Each row is a point on a landscape with many valleys, with its height.
From any point a ball rolls to the lowest of the 2 points nearest to it. It stops when none of these is lower. Distance is the straight distance between rows; heights are no part of it.
<1013>:  323  241   45  204   12  367  101 -232 -247  -55  -88  -96  427  -16  -77 -148  -28  -73    7  -58  282 -226 -186  -81 -282 -299  432 -130 -141 -113  164  191   78   25 -279  -29   56  -45   78  -93  173   44  -69  height 4.97
<583>:  -69  -15 -432 -187  -39 -147 -151  188   62  -45  319 -105 -292  248  111   -5  108 -256   12 -303   74   70  -97  -83   31 -140  165  226 -191 -249  -47  -14  128 -162  -24   79  160  129   22  143   15 -259  117  height 3.40
<927>: -334   50 -169  333  198  227 -355 -280  -27 -129   88 -126  311   30  -41   93  215   32  -23  -49 -227  -34 -230 -183  -70  127 -404   62  417  263   52  -18   38   12  191  310 -241 -349   -9  -22  225   67 -207  height 5.54
<736>:  301 -166  129  -73 -251   56  382   32 -172  180  -75  -63  -39  -62 -243  156 -148  188 -303  -33  -66  118  192  247 -138  433 -115  -46   48  211   77  302 -116  165    4 -239  -11  206  328  -80  -18  -68   80  height 6.34
<531>:  -52 -107  105 -206   -4 -350   71   68   56   64   48  145 -186   56  136   63  169   -2  -15   78   69   58 -172  -21  132 -267  -11  -77 -305  100 -273 -306 -194 -328  242   39  113 -112 -360   76 -199   97  -46  height 5.36
<72>:  139   24  126 -212 -160 -156  229  254   63   -9  106 -183 -145 -152 -193 -123   11 -125    8   85   -7  -11   69  105  165  221   35  201   29 -191 -277 -148   74 -256  161 -168  268  124  104   73 -161 -162   93  height 7.49
<83>: -101  228 -482  -67  172  -21 -223   72    3 -164  138 -136 -232  103  133  108  200 -225  122 -182   49   -3 -127  -77   19 -262  378  244  -99 -308  -40  -67  231  -83 -180  120  111   -4   41   26  136 -384  229  height 3.71
<639>:  238  287   41   27  -48  118  163 -208  -72  -15 -108  -68  183  -87   36 -222  -48 -148   86  -73  211 -349   30  -13 -221 -384  386  -72 -131 -340   51 -117  228   44 -293  137   49  -30  -24 -149  138  -50  -24  height 4.77
<463>:  100  181   37 -311  -28 -253   64  314  271  -57  403    7 -272  233   26 -342    1  -45  197    3 -113 -108  -78   39   66   -8  -93   72 -138 -188 -298 -105   76 -268  159 -168  252  203   -5  -36   30 -179  219  height 1.76
<293>:  275  -48 -113 -163 -392  116  266  325   60  252  -68 -127  -25 -133 -197 -178 -181   68 -147 -129   85 -244   65  154  132  123   87   23  -33  -24  -24    6   64   66   68  -15   13  190 -118  111 -309   87 -138  height 6.80
<975>:  -17  -50  -99 -170   -3  -28  -30  216   50 -191  399 -268 -289  184    3 -131  -65 -135  107   28    0  -48  152   59   18  216  159  372  119 -245    3   38  154  -99  -57 -143   62  222  192  -49  128 -306  290  height 5.29
<440>:   66  297   57  190   37   19  -32    8  -76 -186  -19 -238   36 -110  -21  105   80 -241  186  168  218  -55  -18 -120   25  -59  282   97   73 -298  -95 -127  218  -96 -160  -18  295 -143   76 -112   58 -197   39  height 5.22
<1181>:  409   16  247  102 -162   37  309  -99 -442  -17 -190  -75  287 -168 -318  170   27   -6 -119  188   42  -93   58   22 -155  138  102   41  118   36   21  331 -143  -63 -112  -99  209   63  297  -89 -107  -16   18  height 7.21
<369>: -126 -147  418  -86   17 -245   39  -74 -132 -100 -175  171 -209 -219  217   47  132  -44  -25  229   24  366  203   63 -186  -49 -106   41 -178  -25 -117 -237 -146 -204  100   76   98  -23  153  198 -128  -33   90  height 5.38
<446>: -215   36 -378   33  313   99 -270   56   29 -175  223  -25 -142  346  160   12  115  -11  204  -41  -33   -8  -81   11  114 -118  314  212  103 -235   29   -4   92    3 -227  -91  -14  126  -29  -96   41 -200  141  height 4.00
<365>: -147  -53 -149  156  195  307 -167   64   17  -23   40 -175  227  118 -369  -46  -13  197   22 -190 -181 -122 -102 -228   53  134 -290   21  340   82  -31  188    1  241  -65   79 -260 -128  -27   78  270  129 -133  height 3.32
<909>:   46  182 -287    3  -32  272   50  -83  272   82  211   78   88  -69  -53   89 -141 -158  239  -32   76 -128 -247   -8  387 -145  -35   21   51 -297 -201  -72   78  -53   -9 -204  160   36 -264   59 -127   37 -160  height 2.40
<1102>:   39  304 -144  125  -51  331   28 -250  147    7  -35   -4  104 -174   62  166  -10 -153  250   89  355  -69 -182   27  220 -212  213  -59   75 -165 -115 -129   75  -32  -23 -129  116 -139 -317 -103  -62  110 -149  height 2.80
<920>:   53  309  101  235  188  124 -238  -98 -265 -259  -51 -272  102   29  168  237  327 -190  157  241  204  -55  -18 -109 -206 -141  358   93   40  -40   56 -133  177   16 -278   30  232 -296  133 -140  159 -278   99  height 5.33
<112>:   34  304  191  137  173  277   12 -313  -98  -41  -93  -59  207 -111  245  180   46 -163  177  274  332  -88 -219   27 -186 -412  309 -161  -45  142   62  -25   77   60 -223   58   50 -238 -205 -188  141   65  -52  height 2.53
<537>:  121   58  150 -310  -39 -416  122  256   37  193   -1   31 -139  -98  173 -352 -142   -1 -279 -112   -8 -472  -10   60    2 -244   82 -237 -419  -99 -155 -191   11    4   92  242  115  101 -139   40 -120   21  -24  height 3.48
<238>:  225  239  168 -294  -84 -242  220   -1  -17  228  -79   88    8 -213   57 -131 -128 -219 -151  -41  123 -463  -48   66   71 -407   65 -147 -262 -264 -393 -294   18  -23   36  162  104   73 -279    5 -241  125  -26  height 3.90
<210>:  112   52   46   10 -226  110  265   28   41  148 -113   42  120 -261 -222  239  -46   38  -14  179   86  -40  -53   69  260   58   63 -112   45   84 -277 -227 -109  -97   99 -101   70  -76 -242   16 -367  124 -130  height 3.85
<670>:  269  106   49 -168 -256  142  437  133    3  291 -152  -38  106 -303 -343  219 -121  194   16   86  -42  -15   17  135   82  234   78  -98   80  -77 -208  -70   32  -37   28 -192   62   66  -65 -101 -236  -60   22  height 4.24
<317>:    4 -186  255 -196   12 -206  -32  -78  103  -22  -74  204 -282   43  118 -122 -151  293 -262  -75 -114  213  311  255 -276  256  -49 -196 -122  277  217  345 -253  203  -29 -264 -208  137  315  -66  102   63   69  height 3.59
<1279>:  155  -17  276   84   24  -24  220 -166 -198   19 -208  244  354 -102   98  269  108   12  -28  302   49    3  -94  -60 -128  -29   88 -175   14  259  135  252 -214   43 -159   26 -122  -55  -61 -252   11  165  -22  height 6.32
<59>: -164   67 -105  -82  183   27    1   95  166 -108  104  137  -74  232  144  -39  -92    2  197    8  -58 -145  -39  -32   96  -73  299   39    1 -254  -61   15  148   52 -183 -163 -153  102  -88 -197  168 -184  202  height 4.27
<306>: -231  100  112 -123  264 -379  -29  -18  188 -176  173  135 -291  240  255    7  131 -151  154  116  -12   82 -264  -90   22 -247   31   16 -231 -159 -280 -242   75 -269   31   24  146  -53 -129 -168  165 -221  278  height 5.51
<136>:  -94 -123 -273  -85   30  276  -44  213  253   32  445  -79 -175  413 -168  -43 -228   45  223 -128 -142   52   -3  -34  267  227   -7  225  129  -85   16  110  190  118  -87 -197   36  427   16   69    2  -88   14  height 2.91
<697>:  233  164  342 -196 -253  -68  408  -33 -113  300 -263  228  214 -176  -74 -154 -192  105  -39   76   45 -531  -15  119 -208 -221  163 -232 -146  -51  -37   22 -131  106 -109  162  -90  237 -105 -186 -126  241 -142  height 4.54
<1032>:   77   -9 -154  152   50  -81  -64  -27 -219  -92 -118    4  -18  -68  154  252  293 -147  -56  -31  139   48  -69  -89 -161 -264  226    2 -170   58  101  -19  -26  -51 -126  203  -80 -162 -131  -18   65  -10   68  height 3.16
<1011>: -133 -247 -338 -208  -83 -116 -222  320  203   45  401 -128 -333  346  235 -246  -77   -2   42 -299   22  203   86   -1   72   10   85  195 -207 -119  119   31   28  -76   98   17  139  273   46  214   13  -98   25  height 2.93
<719>:  174  -44  286  117  -76  -33  211  -33 -379 -122 -182  -17  144 -367  -92  167  130  -44 -100  226   12   95  213   50 -115  201  -65  131  102   13    0   77 -135  -97   -9  -93  143   47  222  152 -270  -13   85  height 7.30
<1335>:  190  111   80   46  -96 -356  -33   98 -227  -41 -242 -239   17 -200   45   68  163 -459 -164 -101   75 -128   82  -79  -93 -113  227  163  -72 -185 -132 -204  109 -258    8  229  416  -24   25  102 -172  -46   44  height 2.90
<1107>:  204 -163  -48  -82 -418 -138  131  334  -30  289 -130 -134   23  -99 -274 -119 -250  225 -287 -177  -12  -59  130  248   49  296  -97    5  -87  247   63    4 -219  153  213    0   11  156  -55  155 -255  180 -243  height 6.62
<320>:   -1  -12  246  232  149  128 -161 -264 -450 -129  -17  229  147  -97  328  142  145  -27  -80  352   53  276  -63  -15 -200  159 -245   90   48  180  237  223 -144   25    5   23 -193 -194  564  188  -93  -92  152  height 4.25
<269>: -145  -50 -196  213  378  195 -316 -150 -181 -177  -82  112  111  279  308  233  223   63   26   78   36   27 -151 -123  -79 -136   82 -115  118  176  191   79   41  161  -77   63 -328 -142   38 -181  128  -36   60  height 3.82
<528>:   99 -166  -94 -290  -76  114   49  276  373  138  443   -5 -243  259  -72 -211 -265  107  174 -126 -158   48  -48  119  197  288  -99  128  -47  -30  -43   98  143  -88   35 -265  223  371  -54   28  -51 -116   49  height 3.43
<184>:  -51  -92 -277   70  -99   37  -38  135  129   39  -46   36   53   12  -28   13   13   53  -69 -169   10   73 -105 -137  240  -70  -40  -57  -42   -5    2  -22  -67   16   27   45  -66  -88 -252   34  -81  224 -229  height 4.44
<1260>: -340 -276 -333  150  257   54 -503    8   46 -129  112 -193  -57  161  -74 -179   12  171 -120 -454 -159  219   -7 -113 -143  123 -383  120  127  131   74   78 -147  134  108  177 -213  -50   42  263  353  175 -153  height 4.87
<995>:   43  213 -136  -62   10  111   85  -16   52   33   74   47   58  -14  103 -174 -143 -100  152  -72  127 -323  -58  -15   29 -243  336    3  -31 -336  -32  -75  239  125 -240  -39  -87   31  -79 -153  225  -80   99  height 4.55
<160>:   52 -117  562 -156  -42 -248  125 -115  -40   15 -120   48 -223 -198   52    5  -45  -39  -53  293 -197  310  283  155 -249  199  -88   24  -53  -46 -172  -29 -162 -165   77 -147  182   50  252   59  -85 -106  185  height 5.55
<632>:  113  -49  314   40  -42 -516  142 -124 -422   38 -237  125  136  -38  -45   -4   78 -201 -116  141  -71 -121   43  -27 -385  -82   41   -1 -134  -74   46  239 -228   -3 -221  233  134   82  244 -127  120  116   96  height 6.08
<1247>:   36   50  240 -248  -49 -204  256  124  165   63  -36  270 -118  -60   69   42   -7  116  101  205  -48 -123 -210  112  145  -32  -17 -155 -250   83 -438 -252 -151 -111  126 -109   50  -16 -320 -100 -178   82   56  height 5.41
<789>: -253 -244  236 -136  155  -34  -68 -139  179  -31  -94  259 -166  197  168   84  -66  406  -67   23 -239  290  303   67 -132  240 -213 -334   -2  308  197  205 -182  161   -1 -195 -270  -10  137 -220  102   60   98  height 4.04
<1178>:  252   77  106 -104 -241   27  280  -50 -123  204 -206  112  144 -233  -36  -22  -79   21  -93   10  131 -278  -79   64   59 -299  213 -106 -165  -40 -120 -201  -76   11  -32  128   -3  110 -282  -17 -194  261 -128  height 4.22
<153>:  -23 -138  304 -295  -19 -470   21  217  239   29   65  154 -405   86  240 -290  -73  150 -102  -37 -113  -34  184  107 -104   56   81 -175 -315   -6  -16    0 -162  -53   47  -20   51   82  -10  -61   98  -36  123  height 5.17
<619>: -379  -17   71  133  218  188  -30 -206  139  -94  -45  196   73  102   28  217  184  202  193  203 -200  152  -37   -1  166  248 -226  -96  271  198   99  -39   84   42  188   45 -177 -121    6 -142  -55 -109 -185  height 1.79
<180>:   91    7 -250  154 -104  -32  -51  -79  -22  240 -278   -2  204 -108  -56  237   31  -47 -250 -136   49  -19 -201  -57  130 -314  -71 -181 -127  248   49 -153 -169   66   47  268 -177 -149 -501   46 -111  434 -298  height 2.46
<971>:  -39  104 -241  277   77  410 -101 -126  127   24  -43 -181  409 -117 -368   90  -26  115  -18 -101  -65 -105 -186 -265  107   43 -317  -92  305  169  -22   20   12   75  -12   95 -171 -317 -276  -26  171  272 -277  height 3.03
<206>:  192  145  262 -153  -76  118  331  -17  -35  -14 -128  -96  -33 -209 -290  200   12   43   17  216 -117   10   84  103    5  372  117  -59  102  -72 -131   42  117  -28  -71 -215   92  108  147 -219  -72 -289  114  height 4.65
<68>:  232 -159  -71   27 -127  133   94  121 -103   32  -53 -120   37  -27 -260   -1 -116  188 -111 -185  -71  108  176   56   34  353 -159   74  150  197  221  222   -6  193   -2 -173  -52  146  107   28   77    3    8  height 6.13
<34>:   81 -107  267  -27  -20 -302  106 -153 -505   62  -77  229  221  -30   25  188   90   17  -80  295  -19   23  -34    7 -329   11  -72 -157  -30  206  120  340 -462   77 -202   46  -40   22  190 -118   44  192  110  height 6.20
<1267>:   -2   83 -242  308   -1  236 -145 -182   13  106 -187  -91  427  -98 -154  176   39  -88 -158   -6   63  -80 -288 -204   56 -185 -245 -118   54  299   99   22  -23   54  143  259 -171 -334 -377  -17   40  383 -306  height 2.76
<679>:  197  101  226 -253 -274 -257  322  231  -57   75  -70 -265  -88 -135 -225 -206 -199 -227 -169   96  -21 -421   59   37  -64  165   62   88   -2 -198 -136 -101  181 -104  112   -1  239  216   77   18  -76 -156   41  height 7.62
<1025>: -167 -105 -101  -83  165   75  -75   47   -6 -243  201  -29 -213  216  120   27  -16  109  108   88  -36  272  245   92  106  179   53  234  193 -106  108   44   76  -56   -2 -161  -52  129  206  -16  -20 -312  161  height 4.98
<152>:   60  -38 -433  -23 -276  370   57  117  219   78  142 -158  137  -19 -310 -168 -247   23   97 -258   29 -150  -79   56  297   17  -88   88  142 -200   41  152  232  249  -63  -99  -39  125 -211  117   45  212 -227  height 3.52
<415>:   75   89  263 -266 -145 -183  296  218  204  260  -36  183 -114  -99  -10 -117 -159  123  -36   53  -76 -288   58  189   78   85  108 -214 -240    7 -231  -95 -128   31   61 -131   24  127 -141 -134 -117   32   26  height 5.20
<720>:   60  -63  400  -48  -87 -490  120   24 -160  -59 -149   -4 -157  -14   16  -38   14 -140 -146   70 -170  -80  244   60 -302   54  115   11  -88  -86  -13  196    0   34 -161   83   95  142  267 -101  185  -22  140  height 5.93
<790>:  -44 -185   87  306  -43 -138 -173  -51 -273  104 -154  201  142 -159  143   26   83   92 -305  -20   46  275  132   14 -194   33 -328   39  -10  265  201   66 -313  -77  109   48 -244 -124  232  363  -68  192  -95  height 4.83
<487>:  153  183 -273 -179 -154  268  118 -383  214  151  250   80  223 -170   99 -166 -173 -203  254 -128  223 -338   -6  100  261 -316  106  -30    0 -391 -159 -115  136   -8  -79 -199  129   53 -294  -71  -69    6  -98  height 1.84
<729>:  112  203   51  120   53    7   54 -127 -109  -30 -150  -57   74 -173   88  221  112 -314   12  170  197 -107 -192 -111 -122 -334  340  -83 -167  -53  -64 -170   78  -57 -139  188   70 -121 -186  -97   62   80   43  height 2.86
<1142>:  114   50 -182    6 -178  421  233  -49  227  134  -90   29  188 -140 -209  -64 -167   57  167 -100   56 -105    7   52  236    8   69  -69  158 -180    8   83  172  128  -79 -186 -108   69 -234 -110  -19   96 -146  height 3.01
<1294>:   54   33   41  -76 -133  -79   89 -116  -73  230 -186  114   68 -124   89  375   24  -87  -97  111  196  -35 -257   61  103 -476  132 -131 -255  253 -120 -230  -70    6   98  295  -24 -151 -460   11 -208  407 -204  height 2.79
<324>:  -76 -265  122  -65   11 -130 -181   55  119  -89   79  124 -385  108  249 -234 -154  248  -95 -138  -11  342  427  147  -95  121  -42  -40 -113  102  196  122 -165   55  150 -145  -89  143  224   -6   97   84   76  height 2.99
<911>:  132   69  -45 -257 -212  249  326  164  182  170   45   12   -4  -89 -150 -188 -258  100  109 -100   18 -301  109  134  141  190  125  -68   28 -163  -42  162  221  241  -67 -185 -117  235  -80 -153   83 -102   52  height 3.69
<1213>: -288 -190 -224   22   63  -93 -364  106  227   37   50 -217 -122  145 -150 -150  -42  205 -110 -419 -231  223   14  -94  -32  -36 -387   54   13   73   26   -8 -251   10   85  274   -8 -143 -168  313  208  200 -353  height 4.74
<6>: -321 -141  -78  122  142  121 -412  -89  -25 -158  -61  190 -286  124  375 -127   27  144    3   40   45  581  205  -52 -168 -137 -195   61  -42   73  156  -28  -70 -147  194  160 -191 -108  208  273  -65  -32  109  height 5.21
<482>:  196  148  -65 -285  -84  -28  180  213  340  104  373  148 -129  173 -166 -155  -20   97  171  -32  -55   15 -222  -31  253   23 -237   67 -151 -154 -367  -31   11 -243  185 -372  327  225 -150   75 -196  -91   22  height 0.61
<143>: -440  136 -419  300  124  281 -323 -205  190  -68  149 -123   81  113 -176  198   20  -72   66 -123 -211   38 -332 -267   79 -146 -362   12  242   -9  -50  -65   17  -24   61  265  102 -222 -311  171   26  -21 -371  height 1.58
<44>:  -71   32  113   94   -6  227  154 -102  -24  -16 -147  157  158  -77   -8  262   68   85   48  242  -24   28  -14  -59  102  110  -75 -142  165  225  138   32    6  102  -16  -40 -168 -112 -167 -221  -53    2  -41  height 6.44
<770>:   95  370  402  -31  129 -147  110  -86  -47 -137 -150 -139   15  -42 -149   79  -59 -199  176  290  -83 -189   42  -20  -67  107  237  -47   93 -220 -103   16  221  149 -295 -125  149  -89  162 -336  254 -260  183  height 5.60
<1003>:  161  379  142  -80   63 -283  201   -3   79   63   -2  -88    7 -134 -120 -194  -96 -380  141   97    7 -336  -91  -86  109 -120  142    9  -16 -388 -282 -277  263  -90  -80  -49  164  -18   65 -144   50 -150  140  height 1.88
<400>:  104  190  226  100  -50 -397   80   66  -68  -30 -254  -87   27 -155  -47 -107   17 -405  -77   38  -34 -244   -9 -128  -40 -198  271   21 -138 -294 -100 -151  186  -89 -133  199  235  -10   36  -82   71  -45  109  height 2.50
<380>:   10  -11 -375  -30 -121  115  -36  239   32  -86  280 -167 -118  209    7 -105  -30  -27   41 -166  190 -115   10    0   85   79  199  293   74 -219  169  161  231  115 -105  -31  -69  193   65   89   88 -174  103  height 5.56
<1230>:  -18 -284 -244  139   -6  207 -157  143  -30  -38   95 -233   42  167 -226  -95  -61  102 -159 -318   -7  157  132  -14   47  266 -279  196  205  189  257  163   38  131   50 -129 -140   88  200  283  178  118   48  height 5.97
<35>:  209  104  -41  -31 -134   36  184   35  -68    8  -47 -120   47 -250 -148  205   21 -190   23   44  201 -116  -85    1  209 -203  167   25  -53 -175 -230 -283  -90 -262   64   40  199 -131 -281  126 -393  134 -129  height 3.55
<872>: -202 -137  160 -195  160 -337  -27  157  134  -68  103  118 -328  249  258 -106   96   -7   92   48  -15  100   50  -17   49 -118  187  -75 -227  -21 -149 -106 -118 -192    3   21  -69  -18 -118 -190  185  -84  174  height 5.39
<474>: -384 -263 -147   69  203   62 -464    4   61 -157   32   66 -198  276  172 -181   39  222   21 -260 -100  360  240  -20 -118   12 -288    0   68  162  194   12 -124   80  125   70 -266    7  182  133  130  104  -11  height 5.03
<571>: -269 -106 -346   69  244  275 -266   85  163 -106  283 -115  -52  381 -188   -7 -134   96  185 -143 -265   12 -128 -136  243  119  -15  180  278 -229   18  164  101  214 -173  -29   -9  283  -50  140   77   27 -160  height 2.37
<1254>: -141 -171  129  157   26 -150  -51 -181 -199   35 -175  243   50 -135  306  256  197   44 -111  284   98  419  -30   50 -156 -127 -303   56 -116  340  182 -146 -203 -145  119  208 -139 -220   29  260  -91  138  -51  height 4.99
<1152>:   60  268  138   11  121  186  241   31   90 -107   65 -163  -12 -184 -124  169   34  -66  288  259  112 -106   20   27  171  193  238   58  113 -173 -146  -37  184  -58 -156 -210  187  -77   27 -216  -98 -241   96  height 5.00
<1309>: -161 -106 -281  283  244  347 -173  -82  -27 -109  -56  -43  189  141  -34   12   85   98   87  -90 -135  -89 -148 -202   75  -60  -37  -51  178  137  170  140   71  243  -71   75 -323 -128  -60  -75  162   66  -59  height 3.58
<1073>:   91  -51  213 -396 -140 -314  186  290  279  221   77   18 -308    3  -15 -256 -279  158  -77  -74 -119 -123  233  188 -102  276   71 -250 -255   34  -61   76 -107   22  128  -82   49  211   52 -193  -16 -158   99  height 4.85
<938>:  -22  216  551  -38  151 -316  120 -179   53  -52 -169   99   71 -121   74  131   47 -325  242  331  -45 -134 -156   -8  -89 -103  239 -119  -38  -57 -110 -103  136  130 -274   50  124 -132   -7 -341  226  -96  175  height 5.75
<58>:  134  -62 -479  370   57  300 -265  -51 -192 -143    5 -241  279  -21  -85   88  217  -65 -106 -255   96   95  -71 -204   52  -42  -11  133  213  125  198  107   31   46   -1    7  -75 -198   69  163  -14  -51 -127  height 3.65
<795>: -204 -152    4  -27   84 -221 -122 -142  -79   13 -101  179 -149  -87  380  277  291  -27  -81   73   38  379  -61   44  -58 -290  -86   37 -285  255   12 -271 -124 -239  130  300   -9 -216 -176  130 -104   71   48  height 5.11
<1296>: -361   85 -436  270  236  342 -319 -151  191 -143  227 -106   29  205 -134  109  -49  -25  249  -49 -274   37 -289 -172  172 -148  -91   96  330 -109  -84   10  -11  179 -128  121   78   56 -173   76  -18    9 -197  height 1.92
<454>:  -38  346 -140  246   74  530  -72 -423   51    7  -47 -136  235 -149  173  232   72 -127  239  251  411  -47 -233   -3   -2 -392  166 -133    3  113  127  -22  152   12  -78  -23   31 -267 -308 -114  -17   95 -227  height 2.83
<1163>:   99  109  322 -137  -41 -620   41   95  -51  175 -149   42  -85  -28  -18 -180  -84 -326 -177  -14 -104 -424   -6  -82  -97 -194   75 -120 -294 -167 -130 -188  139  -99   33  255  214   86  -13  -22 -107  -85   87  height 2.98
<563>:  320  215 -271  152 -135  490   -2  -62 -114 -114   -7 -238  300   43  -45 -225   14 -105    1 -257  319 -198  -85  -34  -70 -249  406  -12  -28 -158  230  181  219  114 -158  -40  -44  -70  -56   18   68   56   -7  height 5.15
<247>:   -7  -92  -91 -133 -113 -135   78  238  162   89  146   72 -239   51   68 -115  -32  114   47 -114   44  -29  -24   -6  205  -35   20   -4 -138 -100 -139  -59  -13 -110  130 -125   33   47 -182   38 -151   34    0  height 4.15
<167>: -252 -203  -47  -47   75   69  -59  167  177  -69    1   69 -163  214   29  -84  -63  217   55 -107  -93   73   86    2  111  165  -26  -93   76   46   96  147  -24  141    2 -150 -229   77  -45  -63  104   47  -16  height 3.95
<504>: -323  -28 -229  266   44  109 -298 -273  -74 -133  -42  151  -30  -25  333  122  244   38   80   43   83  460  -30    6 -106  -37 -279  136   42  161  126 -181   71 -153  248  239 -110 -252  134  251 -100  -92  -22  height 5.34
<7>:   73 -120 -421  274   87  141 -236 -120 -249  -77  -83   55  182  -67  103  177  255 -100 -196 -246   91  104 -127 -185  -98 -213   -9   18 -121  265  182   91   37   10  -46  231 -159 -248   11  121   43   15   16  height 3.44
<684>:  199   15  -61 -125 -265  -47  249  256  -28  123  -71    0  -33  -25  -70 -247  -44 -107 -166  -88  114 -390   67   39  -19  -50  271  -34 -113 -258   14   43  102   64  -81  144   12  117  -35   22  -29   48  -29  height 6.97
<104>:  246  358    9 -258  -30   34  272 -153  255  132  179   31  165 -279   40 -191 -113 -215  189   13  120 -462 -111   75  158 -182   42  -90  -29 -353 -376 -248  137  -57   -5 -161  243   68  -85  -91   -6  -92   38  height 0.98
<680>: -100  -98  187  160   72  170   31 -212  -32   76 -135  189  364  -22 -167  231   61  233 -107  152 -180   57  -90  -44   26  310 -366 -250  153  466  199  138  -47  153  106   30 -231 -142   17 -125   40   83 -104  height 6.56
<898>: -195 -155  -97   41   86  224  -75  106  263   74   69  -46    0  136 -316  -26  -66  218   91 -143 -271   22   -6  -22  225  215 -284  -94  230   79  -29  101   -5  160    7  -40 -131   17  -79  -20  130  154 -140  height 3.61
<1195>:  213 -251  160  -12  -85 -294  156   22 -379  143 -149  176   26 -142  -61  -25   26  132 -244   57   21   87  155  127 -286   75 -147  -77 -112  165  121  294 -454    7  -86    9 -103  121  216  172  -23  204  -12  height 6.33
<9>: -200 -128 -502  272  200  283 -465  -44 -164 -206   56 -187  202  115   39  -37  129   53  -60 -270    1  215    9 -112  -22   37 -169  257  270   47  270   91   76   91   84   59 -238  -82  249  292   28  -78   26  height 3.86
<573>:  386    6   88   95 -240  -24  303  119 -252   67 -114 -124  196 -166 -240    6  -21  -41 -172   10  161 -232   80  -90 -102    0  190   47   53  -92  127  155  -82    6  -64  115  107  135   47   22  -65   84  -21  height 7.11
<862>:   -6 -312 -344  -20 -271   64   18  305   20   13  212 -254 -106  134 -168 -142  -86  -18 -101 -263  149   27  122   17  144  241  -32  294   62    7  202  119   73   94   56  -11   17  215   61  264  -13   42  -35  height 5.80
<1014>: -127 -288 -107 -130  -14   -1 -327  243  250  -22  271 -113 -412  281  246 -315 -219  168   39 -235   38  334  238  125   20   75  -96  146 -119   59  267   97 -115   13  130  -78   37  227  188  101  131   45   81  height 2.31
<135>: -412   23 -261  296  132  235 -228 -190  104 -160  110   62   71   80  -20  226  187   23  227  102  -82  156 -136 -130  169  -13 -204   14  291  116   76 -122   75 -109  146  121   49 -195 -138    2 -140 -126 -222  height 1.08
<536>:  -45 -192  -85  202  -46  -41  -25   51  -90   45 -134   61  183  -73  -72   43  117   93 -266 -173   42  139   12 -102   47    4 -244   20   33  235  152   22 -158   32   62   51 -166 -187  -63  163   36  232 -154  height 4.64
<162>:   33   37  381  -96   33 -304  231  -64  -25   41 -155  177  -26  -96   92   80    2 -117   62  290  -25 -224  -33  -31 -141 -169  167 -106 -136   -8  -97  -89  -65   51 -165   99   12  -20 -167 -224  127   99   72  height 5.87
<875>: -257 -101 -327  140  -61  -48 -237   31  175   64   13 -151   14   59 -183   47  -22   81  -95 -280 -154   28 -230 -148  149 -164 -325  -64  -21   18 -119  -92 -127   77   89  166 -116 -268 -384  224  116  316 -365  height 4.61
<1197>: -359 -226   82 -183  245  114 -190   -5  311   -8   72  117 -259  338   38  -66 -170  355  165 -110 -332  307  296  109  -25  221 -187 -158  177  214   32   88 -144   96  127 -256 -131  117   69 -162  118  -50   21  height 4.30
<82>:  -28 -110   38  238  245  104 -211 -263 -281 -137    9  213  254   85  281  167  167   52  -76  121   28   91  -58 -150  -84   -4 -118  -32  166  292  301  118  -57  114   -3   42 -299 -138  294  -37  -14   -3  100  height 4.03
<601>: -126 -165  187   82   27   11  -78 -267 -100   97  -68  414  262  -51   46  171  -13  210 -168  212 -245  196   63   21 -195  234 -491 -230    5  497  244  236 -240   63   60    0 -310  -68  244   33   69  176  -34  height 6.65
<409>:  253 -277  104  -51 -281 -185  127  148 -150  220 -141   42    1 -121 -142 -152 -165  255 -344 -168  -26  109  180  288 -192  260 -112  -12  -96  383  294  200 -280  114   91  -70  -39  193  162  145  -93  234 -124  height 6.46
<1325>:  -67 -261  -73 -188   21  -37  -80  270  327   50  313   64 -224  247   66 -202 -104  136  180 -148 -147  178   88   20  156  172 -113   18 -103   35  -97  -26 -118 -214  224 -265  144  166 -100   -1 -106  -80 -105  height 3.83
<976>: -173 -189    0  -55  182  268 -198 -114    4  -89  -32   24  -51  133  -69 -133 -195  338  -71 -142 -133  340  220  154  -79  441 -425  -25  224  220  177  196   51  209  104 -214 -270   90  378   90  136   -5  115  height 4.95
<1333>:  298  219  -88  105 -217    7  106   18 -178   -6 -199 -261  146 -240 -122  107  128 -276 -121  -60  285 -147  -73  -49  -70 -264  346   45  -49 -206 -161 -154   48 -231  -15  221  368 -100  -61   65 -308   62  -99  height 3.25
<161>:   53  205  262 -276   63 -444  157  185  228   26  105   32 -128   39 -124 -221   23 -138  155  121 -175 -230  -68  -52   53   41   -7   22  -74 -248 -416 -199  169 -202   91 -151  239   54   16 -115   56 -177  283  height 2.49
<16>: -132   74  274  112  226  146 -266 -305 -216 -268   13  184  -41    7  342   25  114  137   75  363  -23  325   86   79 -105  199 -153   39  267   66  200   -8   49   18   56   14 -285 -142  540  113  -89 -222  182  height 4.47
<341>:  107  374  437  250  162 -137 -140 -157 -192 -167 -197 -261  148  118    1  102   81 -295  202  285   59  -78    6 -147 -236  -73  335  -38   25 -135   87    4  240  119 -348  -79  248 -211  256 -272  256 -254  130  height 5.45
<1117>:   20  -47  444 -186  -42 -467   63   31   45 -110  -59  -81 -309  -44    8 -192  -35 -212 -112  108 -156   47  276   86 -114  164  100  100    0 -185 -115   -4   90 -130   48 -130  156  132  252  -11   96 -179  248  height 5.74
<480>:   96  -49  140   26 -110  -68  189   30 -123  -52  -37 -176  -29 -282 -176  122  101    7  -33  137   87  206  233   88  145  337  -25  237  102  -41 -119 -140   -3 -225  155 -162  188  -19  100  171 -296 -142   90  height 7.39
<12>: -185  -46   30   86  282  202 -259 -152 -105 -248   37   64 -110  195  115  -62  -13  307   98  100  -13  366  191  104  -33  284 -216  125  275   18  157   31   34   83   62 -139 -223   14  476   29  -43 -208  212  height 4.70
<286>:    1 -193   79 -106  -41 -343  -48   36  -88  -12  -10  102 -272  -77  290   -9  247  -40 -138  -12   62  322  104   42  -93 -295    6   89 -334   27 -129 -333 -228 -251  171  138  137 -103  -73  141 -148   23   63  height 5.23
<884>:   41  -33  118 -346  -96  -51  306  225  190   99  102   -7 -296  117  -89 -116 -228  157   14  -42 -152 -203   65  194  -53  368  132 -105   21 -139  -77  145  126  121   25 -276  -76  282  143 -220   97 -213  232  height 4.36
<1036>: -312   25 -157  362   77  128 -415 -341 -125  -59  -15   97  302   12  246  119  252   -4  -20   -3  -19  155 -183  -96  -50   -2 -315   74  209  407  230  -86   86   -4  246  309 -201 -357  132  105   14  -67  -85  height 5.46

Where does a ball stop that starts at each point below?
<632> -> <184>
<563> -> <1014>
<247> -> <135>
<938> -> <400>
<862> -> <365>
<1036> -> <184>
<976> -> <365>
<1013> -> <1014>

Call two points neighbours if one is among the 2 nearest of the other. Go from one point of each pair to the other, from neighbour to neighbour, staying as low as possible. Name the highest point that can't be avoided.
<1014> and <112> -> <1197>
<104> and <482> -> <161>
<400> and <365> -> <1178>
<112> and <400> -> <454>
